Points, in no order, along strands that fork, close into loops and pass close to each other.
In the rows, zero is written as 100.
Points whose rows are less than 73.6 apart are linked; no others are. Some points are linked to none.
Pipag: 96 111 140 135 81 68 91 94 92 138 74 86 99 117 118 77 83 98 108 124 81 120 107 96 92 99 68 110 123 120 102 72 108 96 100 102 102 85 101 97 95
bop: 106 117 96 98 119 99 126 119 84 156 110 98 91 126 93 87 98 66 106 90 114 111 96 107 105 111 75 73 117 114 101 62 110 98 83 122 105 99 97 108 74
beso: 66 95 92 79 109 124 83 112 101 94 127 117 74 94 76 96 132 112 120 92 98 80 109 98 112 123 104 102 98 97 136 116 91 77 86 106 98 120 118 110 109
zede: 124 91 87 93 90 114 120 104 123 120 98 106 113 134 75 99 101 100 99 68 147 71 90 113 90 99 76 74 106 88 123 94 97 138 73 134 112 96 74 86 116
Vesav: 114 112 119 102 70 115 79 92 114 108 82 99 119 92 104 92 97 111 91 117 72 133 121 100 120 80 92 97 93 91 107 103 97 95 117 92 95 84 101 106 75
Bug: 111 104 120 110 91 95 101 99 91 117 92 105 94 130 123 90 89 95 90 104 109 113 109 105 106 86 85 81 111 101 78 92 101 97 103 84 118 94 76 103 63
foz: 90 80 102 86 115 122 77 101 113 56 113 102 73 55 92 107 96 124 107 120 90 97 106 83 99 91 121 107 89 90 110 118 105 82 114 94 100 93 130 111 131
mupav: 120 118 113 108 120 96 120 110 91 138 100 118 73 123 102 90 93 78 101 99 127 100 104 106 95 100 61 67 116 107 100 70 107 105 91 125 111 97 86 110 71
fip: 110 94 80 93 138 97 135 104 84 85 125 101 90 94 108 108 107 86 88 108 117 98 98 97 88 109 98 82 108 101 85 100 119 87 92 105 109 121 92 96 95
tes: 84 100 100 117 117 93 82 134 66 123 94 98 92 88 87 102 106 77 110 80 75 94 90 60 107 125 128 139 86 131 118 108 91 82 110 104 90 119 111 94 127
lolet: 94 96 133 105 113 93 108 127 119 97 106 127 72 94 94 91 94 104 118 92 103 80 99 108 90 112 95 123 111 122 156 92 93 117 98 117 68 104 143 116 100
gol: 101 97 84 97 85 78 113 84 114 95 86 103 121 97 94 102 112 93 107 114 91 108 97 96 114 90 72 99 98 70 83 86 98 128 110 103 120 79 86 86 93
gole: 115 97 119 94 102 115 90 118 105 131 95 107 106 112 91 101 93 58 93 86 75 124 117 97 121 105 110 94 83 96 101 72 116 57 90 87 80 122 79 98 81
vot: 111 85 87 94 93 101 112 97 116 81 108 91 124 96 95 130 84 91 84 98 104 94 107 110 109 85 114 101 90 87 115 110 115 97 97 105 77 91 99 77 115
boka: 85 97 78 104 112 59 139 92 92 91 92 95 88 82 116 94 124 92 117 127 94 115 91 94 87 105 69 94 103 97 48 89 104 133 119 84 130 97 104 99 95
zulad: 117 104 89 87 104 112 98 107 85 128 117 83 142 106 89 115 95 79 91 97 92 98 106 103 97 113 111 86 97 84 101 80 120 65 90 108 86 112 70 74 113
bapo: 89 110 120 106 83 92 114 104 102 133 97 93 121 131 95 85 90 100 102 84 108 101 89 113 112 108 85 88 104 99 105 92 85 110 86 99 100 79 101 92 87
Bep: 99 93 79 84 126 92 118 101 113 42 119 124 67 75 115 115 96 86 92 124 87 103 113 101 111 89 102 113 80 92 99 104 114 103 103 77 92 98 125 100 95
dasiz: 95 110 71 79 91 90 114 94 134 67 102 116 103 89 103 102 111 113 97 111 112 104 97 110 114 90 91 113 100 82 104 91 91 127 107 91 99 82 103 94 82
fad: 81 113 126 99 102 96 93 114 67 110 103 96 94 72 94 90 101 121 105 122 78 106 92 92 92 109 102 104 107 113 85 108 94 74 111 99 102 112 123 121 114
kovek: 99 112 128 104 69 104 82 109 108 131 81 106 115 106 99 82 88 108 106 108 77 133 113 112 121 88 90 92 103 108 110 88 97 85 103 96 94 88 98 112 79
nilu: 93 100 110 93 122 69 94 124 93 71 106 111 87 67 101 95 92 99 118 106 77 101 91 73 98 104 109 137 91 127 117 94 109 107 121 104 87 86 132 88 118
Ketet: 117 103 116 87 108 109 100 105 90 115 111 104 121 86 101 104 92 70 100 106 76 115 110 94 120 94 94 96 82 87 103 72 120 70 103 100 80 112 99 100 91
mik: 93 98 106 106 98 110 108 124 116 148 95 112 74 130 94 88 99 79 88 69 104 117 99 108 112 117 103 103 109 124 103 88 92 79 81 62 102 115 103 111 62
Zok: 107 89 94 95 123 103 122 75 93 82 111 104 81 92 115 101 116 129 96 115 126 82 92 103 89 102 96 95 117 109 74 97 82 98 92 87 129 110 82 109 90
Feto: 126 97 128 106 115 106 92 84 91 72 100 119 91 83 111 108 87 109 91 134 100 98 116 95 95 81 81 88 109 86 85 103 128 97 122 120 132 115 80 101 96
Gev: 106 117 156 130 81 96 72 101 71 116 79 91 110 86 106 78 70 113 114 115 75 109 103 90 85 83 96 110 108 118 99 85 113 89 113 126 88 93 107 110 101
niv: 118 105 120 101 88 114 83 110 110 133 89 108 101 135 96 99 85 77 79 73 89 115 109 112 111 91 117 97 89 99 95 94 116 69 89 80 85 115 70 92 78
Kasap: 86 101 99 96 121 78 111 114 102 90 101 118 77 75 110 111 98 75 100 122 72 119 118 86 119 95 92 114 86 95 99 84 114 92 123 81 76 89 129 117 76
Sif: 98 95 83 106 103 93 99 110 97 95 91 104 70 103 95 113 90 89 96 74 103 87 96 90 109 110 118 127 87 118 127 133 89 98 106 83 80 106 121 104 108
mevo: 108 97 103 91 96 132 88 93 103 75 113 103 114 62 88 104 103 134 94 123 99 104 103 103 101 89 112 84 109 85 109 110 112 84 105 119 112 101 86 107 115
suba: 93 114 103 107 100 93 116 116 110 135 97 105 83 127 106 86 102 95 94 85 113 122 90 111 110 112 95 92 116 122 85 77 90 90 84 70 108 99 96 114 59
Dapo: 126 92 107 106 85 101 100 80 113 96 67 115 110 128 119 109 93 98 79 104 101 101 112 90 114 68 85 94 90 89 105 112 96 134 102 102 123 88 96 84 77
Pogi: 118 115 152 119 99 95 78 100 83 121 86 120 91 115 120 87 86 101 96 119 75 104 115 104 96 84 81 84 109 102 89 91 130 79 107 123 108 112 86 106 83
Riru: 131 94 112 118 89 92 99 75 99 79 66 111 93 125 124 109 82 94 74 103 104 84 109 93 97 70 97 107 98 106 97 121 107 117 110 106 108 98 105 91 95
lupir: 114 98 119 115 88 122 62 86 82 104 90 87 97 135 111 112 89 108 72 74 112 95 98 109 90 87 136 84 104 94 99 119 106 86 101 105 94 111 71 92 96
Kekof: 81 103 106 99 96 98 90 91 87 94 98 80 87 87 106 89 100 127 105 102 111 89 78 94 91 113 110 97 115 105 90 120 58 103 103 87 99 112 103 104 99
ronav: 100 108 118 115 81 108 94 76 115 89 68 94 117 132 109 93 89 118 93 97 115 116 108 97 111 84 103 110 92 116 88 108 72 134 112 73 117 70 102 109 59
lom: 73 113 107 90 56 101 89 97 90 121 86 85 131 96 84 82 107 129 107 105 104 117 87 118 102 104 94 103 111 89 102 107 72 108 104 102 90 79 103 106 114
belad: 108 107 106 95 105 101 108 95 99 100 115 104 88 89 112 108 94 99 87 106 94 102 105 102 105 102 102 95 94 99 92 107 105 81 101 76 99 109 100 101 79
nufam: 124 113 92 93 83 104 93 84 112 98 86 104 124 83 96 113 105 99 101 123 96 125 111 93 116 83 66 90 98 63 105 87 96 111 99 108 113 85 71 92 93
sog: 61 100 74 109 97 114 72 94 103 109 101 95 61 103 102 94 113 119 110 77 113 94 98 85 110 133 115 119 88 114 108 131 53 88 86 81 91 108 103 117 96
dip: 123 102 112 101 88 126 71 93 109 108 91 98 102 134 103 113 87 93 71 75 100 107 116 106 101 83 135 96 91 96 102 115 118 69 100 83 88 112 76 92 90
Gefom: 80 98 94 113 105 83 80 122 82 114 95 100 96 84 94 97 110 79 127 75 63 103 97 62 116 123 123 146 85 132 137 104 108 81 115 99 82 96 123 88 108
Miveb: 107 89 117 104 96 104 81 99 103 108 86 107 90 105 90 108 76 87 93 75 102 77 102 104 100 100 124 111 89 117 129 123 94 90 102 93 70 102 114 105 105
luta: 101 95 91 115 92 121 75 93 88 108 94 83 86 131 110 118 91 105 76 72 129 83 87 114 81 98 146 97 110 107 87 123 88 89 84 82 96 111 75 109 102
Dis: 99 90 82 91 95 110 111 69 134 81 102 107 110 107 105 109 111 119 98 96 124 100 92 119 112 85 101 106 93 90 96 101 81 123 95 78 105 75 99 102 80
Litu: 104 101 117 110 98 99 73 113 84 117 89 89 95 89 87 94 75 93 106 72 98 79 90 85 92 109 131 124 91 124 120 114 91 95 106 108 72 108 110 89 116
ner: 127 93 93 90 109 100 128 104 100 107 111 111 98 116 101 121 84 63 76 90 96 93 103 109 116 95 102 85 83 101 106 90 131 89 88 105 75 110 93 98 87
Kete: 83 91 107 117 110 111 71 117 88 111 98 104 91 87 93 105 102 79 96 80 71 104 111 70 120 111 109 123 73 105 103 102 112 47 107 97 101 125 130 107 109
dor: 76 85 83 83 104 116 74 117 115 58 121 95 101 69 89 102 103 128 115 109 93 93 97 96 100 104 128 102 86 79 124 117 103 88 102 118 87 92 120 98 141
temek: 99 98 125 99 114 93 102 105 108 62 105 113 91 67 105 99 87 114 95 118 101 97 99 93 99 93 100 114 103 90 101 106 111 102 115 118 99 109 119 103 110
komig: 93 93 76 94 129 102 121 124 90 120 124 93 107 106 91 115 110 74 90 86 82 95 97 99 98 120 119 103 96 102 110 110 101 76 89 92 79 127 116 91 115
Rut: 93 99 98 105 113 77 135 106 93 107 106 99 92 109 108 88 106 99 104 100 110 80 90 106 83 120 80 88 118 111 92 93 97 117 100 120 107 111 119 97 98
Zus: 94 114 116 109 57 98 90 89 87 125 69 85 139 115 98 85 101 120 107 113 96 116 102 106 103 95 80 96 114 86 97 105 83 117 105 104 118 88 93 96 98
semeg: 125 100 119 99 110 123 77 113 84 116 114 98 123 111 93 113 95 77 82 82 86 88 104 102 97 102 125 90 86 94 105 88 133 58 83 104 78 125 76 89 115
rap: 81 116 133 115 87 95 78 118 102 132 80 90 77 108 103 83 84 107 100 94 93 114 98 104 100 108 111 111 114 121 102 102 88 75 104 78 92 100 111 116 81
Mut: 115 88 95 109 87 104 100 75 124 87 77 105 124 140 108 102 96 108 82 91 118 103 109 104 119 70 92 99 77 106 104 117 87 133 97 78 118 77 95 99 60
tof: 80 116 111 100 79 72 100 109 110 125 86 96 101 106 92 89 92 114 119 96 101 104 87 100 99 114 96 123 110 114 124 87 78 114 108 91 75 60 118 100 98
nodom: 105 100 139 100 83 133 64 92 76 105 99 96 115 83 91 84 87 117 97 110 71 94 97 100 90 83 113 91 98 97 101 97 111 78 106 133 87 112 110 114 106
lag: 95 114 107 114 91 97 71 89 83 93 86 70 109 89 112 104 88 108 78 106 77 112 105 91 92 88 120 103 96 102 73 114 107 70 129 88 104 99 101 100 101
fim: 120 86 65 90 115 104 122 97 114 65 119 104 110 85 102 133 99 85 88 110 116 108 112 105 112 90 115 95 88 81 109 102 126 90 87 89 92 87 85 89 102
Natuf: 102 102 105 110 85 72 126 107 111 84 116 97 132 96 99 111 93 71 113 89 87 89 108 80 79 106 89 125 92 97 106 80 126 133 94 130 69 112 114 70 127
Fut: 94 104 97 109 84 77 132 106 112 109 109 99 133 90 98 104 100 79 121 96 90 96 102 94 86 107 72 101 100 88 96 73 112 130 90 133 83 102 107 74 120
fovab: 90 95 48 87 124 100 134 81 110 93 111 87 109 100 101 107 135 91 117 101 125 114 95 102 99 104 86 82 93 90 71 75 96 115 89 94 122 81 78 99 96
bilav: 91 100 91 101 77 83 123 97 107 102 97 78 143 104 85 101 102 106 124 97 92 97 92 106 81 118 84 105 100 82 96 90 97 123 99 123 95 99 97 78 135
Sak: 92 92 108 114 127 111 88 130 72 123 105 111 100 92 98 106 100 73 101 76 74 96 107 65 106 116 112 138 91 117 113 101 108 61 102 96 93 135 138 103 124
sizip: 99 95 98 99 75 116 89 81 103 96 91 77 126 105 96 103 100 124 89 100 113 94 92 112 102 93 108 89 111 90 103 111 86 105 111 110 104 95 91 90 105
pemut: 103 109 146 116 70 122 71 97 72 110 86 101 114 79 89 78 78 123 112 106 80 103 101 93 80 84 92 104 106 117 109 95 103 104 105 143 81 101 117 119 110
Ribig: 76 97 105 95 107 101 84 121 93 115 103 111 92 81 90 97 116 88 113 93 60 117 109 83 120 113 101 119 83 99 112 99 104 51 101 88 93 114 132 112 94
Totef: 90 106 95 96 65 97 115 92 92 126 106 74 161 99 83 102 115 93 123 104 88 97 92 111 90 112 81 87 102 79 96 84 102 103 91 117 99 105 87 71 138
sasaf: 106 82 52 90 118 91 131 84 118 84 92 86 106 93 100 108 125 73 114 111 125 115 94 101 104 85 87 89 84 87 71 76 112 145 103 95 127 82 84 99 99
ralu: 85 96 85 112 99 64 135 110 87 120 79 94 104 92 99 89 118 84 118 128 87 114 80 99 86 115 62 84 114 89 61 80 99 136 116 89 123 87 105 99 110
poziz: 100 96 90 110 99 81 123 98 86 131 77 102 102 100 108 96 115 70 107 118 99 112 86 103 98 94 63 73 101 97 59 76 111 134 114 81 135 79 90 97 87
zuzu: 114 103 107 101 104 96 111 93 99 126 96 114 85 114 108 93 95 82 103 104 123 101 109 99 111 89 67 79 104 97 95 81 106 112 95 98 116 95 87 104 72
Lubov: 108 87 83 110 125 74 122 124 78 81 114 85 103 115 95 119 78 78 103 74 97 83 88 93 76 108 113 125 100 138 111 120 112 102 97 115 87 123 121 90 139
nem: 87 91 44 84 126 108 127 85 122 95 117 82 122 111 101 103 141 108 110 87 130 100 87 111 98 111 107 88 97 114 73 92 78 111 75 86 118 75 92 98 100
sagu: 110 81 94 102 113 121 94 81 105 100 105 101 69 107 105 108 105 125 89 82 134 79 95 119 93 96 123 98 105 115 95 125 73 99 82 74 108 110 96 125 88
bif: 80 115 91 78 91 101 109 93 98 116 116 97 105 94 100 90 121 127 108 109 96 116 90 114 104 114 97 93 103 98 91 99 77 89 94 70 102 94 96 107 89
navon: 94 117 113 117 72 90 81 94 86 110 76 74 112 97 111 88 87 110 101 114 88 124 101 92 98 99 104 106 103 108 80 107 89 90 128 79 112 89 101 103 89
val: 106 102 73 83 121 104 131 95 99 109 126 97 89 105 98 99 117 94 101 89 125 97 97 107 94 106 92 82 112 110 88 95 96 98 82 91 105 109 93 103 83
zoriz: 112 101 130 98 105 99 103 96 90 102 108 115 123 85 101 106 91 87 99 114 82 97 107 97 108 90 81 93 96 88 99 81 120 92 104 129 92 120 94 90 99
suze: 78 126 68 64 105 102 119 100 115 102 121 116 88 95 96 76 137 123 120 105 102 108 91 120 102 117 85 91 104 99 103 82 63 110 87 75 105 87 101 115 82
ril: 71 104 93 87 102 111 86 111 97 110 117 110 93 85 80 93 129 99 121 94 68 98 112 97 120 124 95 110 87 91 131 103 91 66 98 97 86 115 131 107 104
Venop: 120 96 66 81 109 95 131 105 120 88 113 101 103 99 90 113 105 80 99 99 129 106 105 98 99 97 82 84 96 77 107 77 116 119 93 124 102 95 86 83 110
Vome: 99 86 60 84 119 102 113 108 125 31 129 119 63 84 106 104 111 100 97 117 101 85 115 111 96 100 115 113 83 99 122 110 95 111 88 83 92 100 121 109 106
dumob: 110 94 116 99 105 97 105 84 104 72 106 107 88 79 113 112 90 106 87 118 105 99 109 98 101 87 94 94 104 92 91 105 110 97 118 97 109 99 98 98 91
Risu: 101 99 103 100 124 70 104 123 79 82 107 99 85 86 99 106 87 88 113 88 97 86 85 82 92 109 116 133 98 133 119 112 107 111 115 112 83 105 125 85 128
kuv: 102 89 100 96 94 115 99 70 113 90 97 99 95 113 109 104 100 121 94 93 121 94 98 113 104 95 115 108 99 106 94 111 71 109 99 68 110 90 100 113 80
gibev: 115 98 128 94 106 100 94 95 116 72 109 120 114 59 102 110 94 103 101 122 75 104 110 92 106 81 80 110 99 77 100 90 128 98 111 137 93 103 111 96 112
gebiz: 122 67 59 112 116 104 128 82 107 80 86 88 113 109 106 115 118 76 98 115 124 93 95 98 91 90 102 87 88 93 61 95 121 122 94 88 128 82 74 93 107
dus: 103 98 104 98 83 111 85 95 114 105 100 79 129 92 90 114 93 105 89 94 93 96 101 109 107 95 118 101 90 89 114 111 99 91 106 103 75 93 103 88 110
zad: 115 100 139 111 119 124 64 98 74 95 101 106 84 105 111 105 83 104 78 104 100 88 99 104 91 89 117 92 107 96 82 116 128 70 115 116 109 121 82 110 101
moza: 113 99 118 90 87 145 67 87 81 95 112 102 110 65 81 90 99 135 94 125 82 108 105 108 100 81 110 85 102 92 99 112 114 74 109 123 103 102 91 129 102
Tov: 98 92 96 102 101 104 121 73 103 95 90 99 97 108 106 85 120 121 110 108 134 83 80 111 81 112 90 89 119 105 69 109 79 126 100 89 135 98 93 105 87
Von: 82 84 82 78 126 127 96 110 111 86 138 118 58 100 82 106 122 116 113 93 116 75 109 106 104 126 112 89 102 101 137 124 83 84 73 101 97 119 107 118 114
kofom: 114 109 144 134 92 78 79 98 99 130 75 111 99 130 127 86 84 95 100 121 78 113 110 97 97 79 72 94 117 109 103 74 115 109 96 112 103 99 100 94 87
zel: 109 99 123 110 121 124 76 111 80 103 108 106 78 107 99 114 92 95 68 87 101 90 92 102 93 99 132 97 101 100 89 112 118 62 100 96 105 135 87 111 111
Dem: 107 92 91 96 109 124 98 95 96 118 109 106 77 122 98 118 100 109 82 76 130 79 95 116 96 108 130 96 104 112 106 111 92 85 77 73 103 123 81 112 95
bena: 86 91 56 94 127 87 117 116 117 41 127 102 60 103 103 97 108 116 100 92 112 81 101 107 89 105 113 110 95 110 113 128 85 127 88 89 98 104 124 113 119
Gikul: 117 98 85 100 89 101 98 91 90 117 96 73 148 127 101 116 99 80 88 98 106 98 107 101 101 98 101 75 98 80 84 92 117 83 97 101 105 93 64 69 105
fareg: 109 100 117 111 92 90 85 102 79 104 98 77 113 103 94 110 71 90 99 74 109 72 88 92 75 105 126 118 101 120 113 115 99 105 101 119 69 109 99 76 127
Badur: 85 113 51 80 115 107 126 108 106 119 127 88 107 119 91 99 140 92 103 74 120 104 81 113 98 117 98 80 108 109 91 96 82 106 78 85 101 91 100 103 93
vutul: 116 112 100 102 97 105 94 89 98 113 104 94 105 116 109 102 99 103 87 99 106 108 106 102 98 98 99 90 102 93 79 97 102 75 102 76 108 109 72 101 85
tam: 79 107 77 86 101 83 90 116 116 50 114 91 102 75 96 96 108 131 106 116 95 93 102 93 93 106 116 117 95 82 108 110 88 113 106 110 95 97 114 99 136
sumak: 103 97 109 104 88 109 100 112 123 135 84 115 85 142 88 95 81 82 78 61 103 116 115 115 119 98 111 95 96 115 105 99 99 89 76 63 89 104 89 96 69
Nik: 112 110 150 124 86 107 62 101 85 108 73 102 90 103 119 84 70 109 96 105 72 102 108 85 86 77 111 102 101 116 103 106 102 85 120 118 87 93 110 111 84
fuvob: 108 96 95 105 82 90 106 92 90 134 95 77 151 127 90 106 105 76 109 103 89 98 95 106 95 107 85 80 96 74 84 80 108 108 90 105 113 94 73 61 119
gubid: 81 94 94 94 114 87 74 122 82 77 95 110 82 71 97 85 107 96 126 91 63 100 95 62 114 118 115 139 84 131 125 103 103 91 127 99 90 82 128 87 119
mez: 78 97 87 91 133 104 91 127 114 48 136 113 46 102 103 89 108 121 113 108 107 78 108 100 94 122 103 117 100 117 126 128 81 128 95 96 104 109 125 126 122
Pekuv: 77 101 76 93 104 60 133 103 114 77 102 113 84 85 111 86 114 104 115 123 89 103 96 95 94 102 71 105 108 89 82 79 101 137 109 104 116 89 110 102 96
pebos: 96 95 86 88 84 102 122 87 117 86 107 103 93 96 89 87 124 137 116 109 129 89 82 112 85 113 82 92 121 80 91 103 79 137 98 106 135 100 86 109 104
vofa: 104 97 100 99 103 62 118 113 104 63 87 115 55 104 106 94 82 111 105 79 127 80 79 97 91 94 109 127 108 137 133 114 85 132 109 100 85 87 131 111 102
Dosik: 86 97 113 103 123 85 98 124 94 111 96 113 85 80 111 99 103 73 99 114 63 114 113 80 116 104 96 116 93 102 101 85 113 68 107 76 93 106 131 111 88
zosas: 114 93 110 110 102 109 68 88 83 84 89 70 105 79 101 113 68 104 81 98 87 98 99 84 88 86 133 111 93 104 95 122 105 83 128 104 93 93 108 92 110
Zam: 95 122 78 97 111 89 128 108 77 158 103 83 113 117 95 96 103 60 112 87 106 120 92 105 102 115 74 72 103 103 78 60 111 104 89 114 110 102 82 90 97
dela: 114 111 142 130 94 82 73 90 74 112 68 93 81 120 129 85 74 98 95 97 91 97 102 86 79 84 117 105 113 117 94 108 110 95 122 107 96 91 98 97 94
buper: 94 92 113 82 130 106 91 115 111 44 122 120 74 71 100 104 92 106 108 115 92 97 99 88 102 93 101 124 85 97 110 110 110 92 115 105 98 102 141 105 130
peri: 93 109 123 113 72 89 78 80 105 97 66 88 106 113 107 89 90 118 107 95 122 112 92 88 105 94 112 113 106 121 107 111 59 131 122 87 106 70 103 114 64
lop: 86 97 100 106 103 118 83 111 95 127 101 98 80 108 97 107 100 92 81 81 104 93 97 105 101 117 132 105 97 105 96 122 95 69 91 81 102 136 97 108 105
rubu: 107 73 75 109 114 105 126 74 102 92 92 90 104 111 108 100 119 93 95 107 133 87 89 108 78 99 94 85 106 103 59 101 109 121 89 88 139 97 82 98 94
vedu: 102 109 88 106 104 84 123 102 79 141 86 90 105 122 104 97 106 57 101 98 99 114 96 96 108 101 70 72 95 99 70 67 116 121 105 95 125 87 81 85 90
bunag: 102 97 98 87 134 93 117 97 96 78 112 131 70 71 126 121 94 78 93 122 85 115 119 94 123 87 94 104 81 100 90 93 121 85 107 79 86 102 115 107 73
tib: 122 97 104 100 86 114 110 96 103 131 89 100 127 137 83 88 108 97 99 80 120 71 82 108 87 102 82 69 112 87 109 100 95 133 80 127 120 102 72 75 118
futi: 122 108 100 85 81 116 91 85 116 93 97 105 123 76 101 114 99 105 85 119 83 120 118 98 125 78 88 89 93 79 105 96 106 92 116 101 94 89 86 101 87
sir: 100 93 106 98 74 115 98 85 99 120 87 85 132 131 84 96 106 114 104 93 124 81 86 110 91 105 98 81 118 81 101 102 82 129 92 119 119 101 79 87 112
mek: 106 85 72 104 122 85 136 110 89 88 113 86 105 117 94 120 92 71 85 81 106 83 94 112 79 106 105 95 106 114 93 114 118 98 84 114 93 115 119 90 127
zuk: 116 110 143 124 111 101 81 91 80 91 94 120 82 100 117 97 81 106 83 122 94 98 113 103 95 82 93 90 110 102 82 108 127 87 120 118 121 116 87 105 88
Gato: 84 109 73 70 105 98 114 91 133 79 118 124 83 98 99 76 127 140 116 104 123 91 93 125 102 111 87 100 109 101 99 87 57 132 89 87 110 88 103 116 74
Lilos: 96 82 48 87 137 96 131 126 100 92 138 93 99 111 88 118 111 72 99 85 96 89 94 106 98 105 111 93 100 105 109 120 118 92 75 105 84 116 113 96 124
vife: 82 85 87 83 120 124 85 123 120 44 135 117 55 93 95 92 114 131 110 99 113 76 104 107 95 124 122 98 98 98 133 131 84 108 85 107 100 113 117 121 127
fikad: 88 116 112 92 77 100 94 105 103 123 100 106 101 96 92 83 109 108 107 107 84 132 110 115 117 111 89 93 104 102 94 94 91 79 100 70 95 92 92 117 77
Pogik: 111 89 64 92 101 91 115 76 121 86 82 99 115 92 103 113 119 77 104 117 106 112 95 92 113 74 71 100 90 66 69 83 114 147 104 88 131 73 81 92 92
Bon: 92 117 123 128 81 77 82 99 82 121 63 82 114 122 117 82 83 95 99 113 72 135 108 98 94 95 87 104 114 113 71 89 103 90 110 84 114 92 93 99 93
tuge: 116 91 86 107 137 101 126 84 88 79 117 103 85 85 112 108 101 108 92 128 120 91 100 96 89 103 88 80 110 98 74 99 108 94 95 95 125 113 73 107 88
Muv: 95 122 121 113 53 94 75 92 81 122 62 86 130 95 98 77 91 118 112 119 84 133 109 95 101 86 80 114 109 108 99 102 82 117 110 117 97 69 108 106 107
Pom: 72 111 90 77 64 116 85 98 106 107 105 98 117 79 76 85 121 132 116 106 99 104 88 125 104 111 104 95 106 83 127 110 76 102 99 108 79 95 107 109 120
Dop: 69 105 86 85 98 111 86 89 115 111 107 102 79 96 98 91 120 126 112 87 103 103 101 114 113 125 108 102 96 106 105 116 59 96 87 63 101 96 101 117 89
potum: 81 108 88 80 101 93 117 86 118 71 117 115 79 88 104 80 131 144 118 117 128 93 85 110 90 109 84 93 120 95 93 95 72 129 93 103 119 100 93 126 93
fil: 77 90 80 114 95 103 77 94 105 103 90 108 61 99 94 107 96 97 109 69 121 86 96 77 116 120 120 129 83 120 127 142 79 89 98 90 79 106 109 103 103
Betil: 91 101 94 78 75 125 91 101 115 92 109 88 128 78 74 96 115 142 115 105 115 102 90 124 98 106 110 89 119 72 128 104 83 98 85 129 94 99 84 102 130
pumez: 127 95 86 89 93 104 123 93 123 107 104 111 115 114 90 107 98 86 99 84 125 86 107 102 102 86 79 84 97 81 117 92 104 130 79 140 96 93 77 79 109
suser: 116 101 130 119 96 93 96 94 94 96 78 104 83 123 120 102 72 99 73 91 108 82 107 99 89 86 111 102 107 113 97 115 103 109 112 98 98 101 100 101 83
tefi: 92 97 95 91 88 104 99 101 116 68 111 94 118 72 89 102 109 145 109 116 111 108 97 109 94 101 104 93 119 72 107 104 100 109 96 129 110 106 84 104 123
lod: 91 96 69 91 92 82 107 104 137 43 116 106 105 76 107 104 104 119 93 116 105 98 107 104 102 97 110 113 95 70 104 97 105 118 106 103 95 90 102 94 110
migi: 117 87 69 85 113 93 123 95 115 76 114 98 117 79 96 127 95 73 95 115 104 113 115 88 116 85 91 95 87 65 103 79 125 101 98 119 101 88 78 82 112
Nifo: 106 101 112 117 112 110 75 111 81 110 105 87 109 116 98 124 87 80 68 77 88 83 96 103 98 95 137 110 89 101 92 106 123 63 93 106 87 125 88 92 114
vufif: 106 105 114 105 101 87 120 105 99 100 105 86 123 94 99 111 86 76 105 98 88 82 104 99 87 107 100 117 94 108 104 90 120 97 104 115 76 100 123 75 113
Dala: 101 128 127 115 56 110 78 97 89 113 85 91 129 74 97 84 93 126 118 104 80 106 105 95 90 84 90 115 105 105 110 100 94 122 102 132 76 86 112 104 114

A tip is a point with one link. Name the tips that can be reached along the links from each point below, in the order of the rows.
Sak: komig
buper: suba, Pekuv, zosas, vufif
tefi: peri
Litu: fareg

A piece is two or more points that can be reached from each other along the links. Count, over all rows, the pieces, the separate loops (a circle has one, a figure eight two, a Y none), the forks (points with three links) and the tips (points with one).
pieces: 5
loops: 7
forks: 11
tips: 7

How many points has the smallest loop of links through each point below? Write none if it is on no loop.
Badur: 11
dip: 16
dus: 10
Gato: 16
bena: 12
Pom: 11
tam: 17
Nik: none
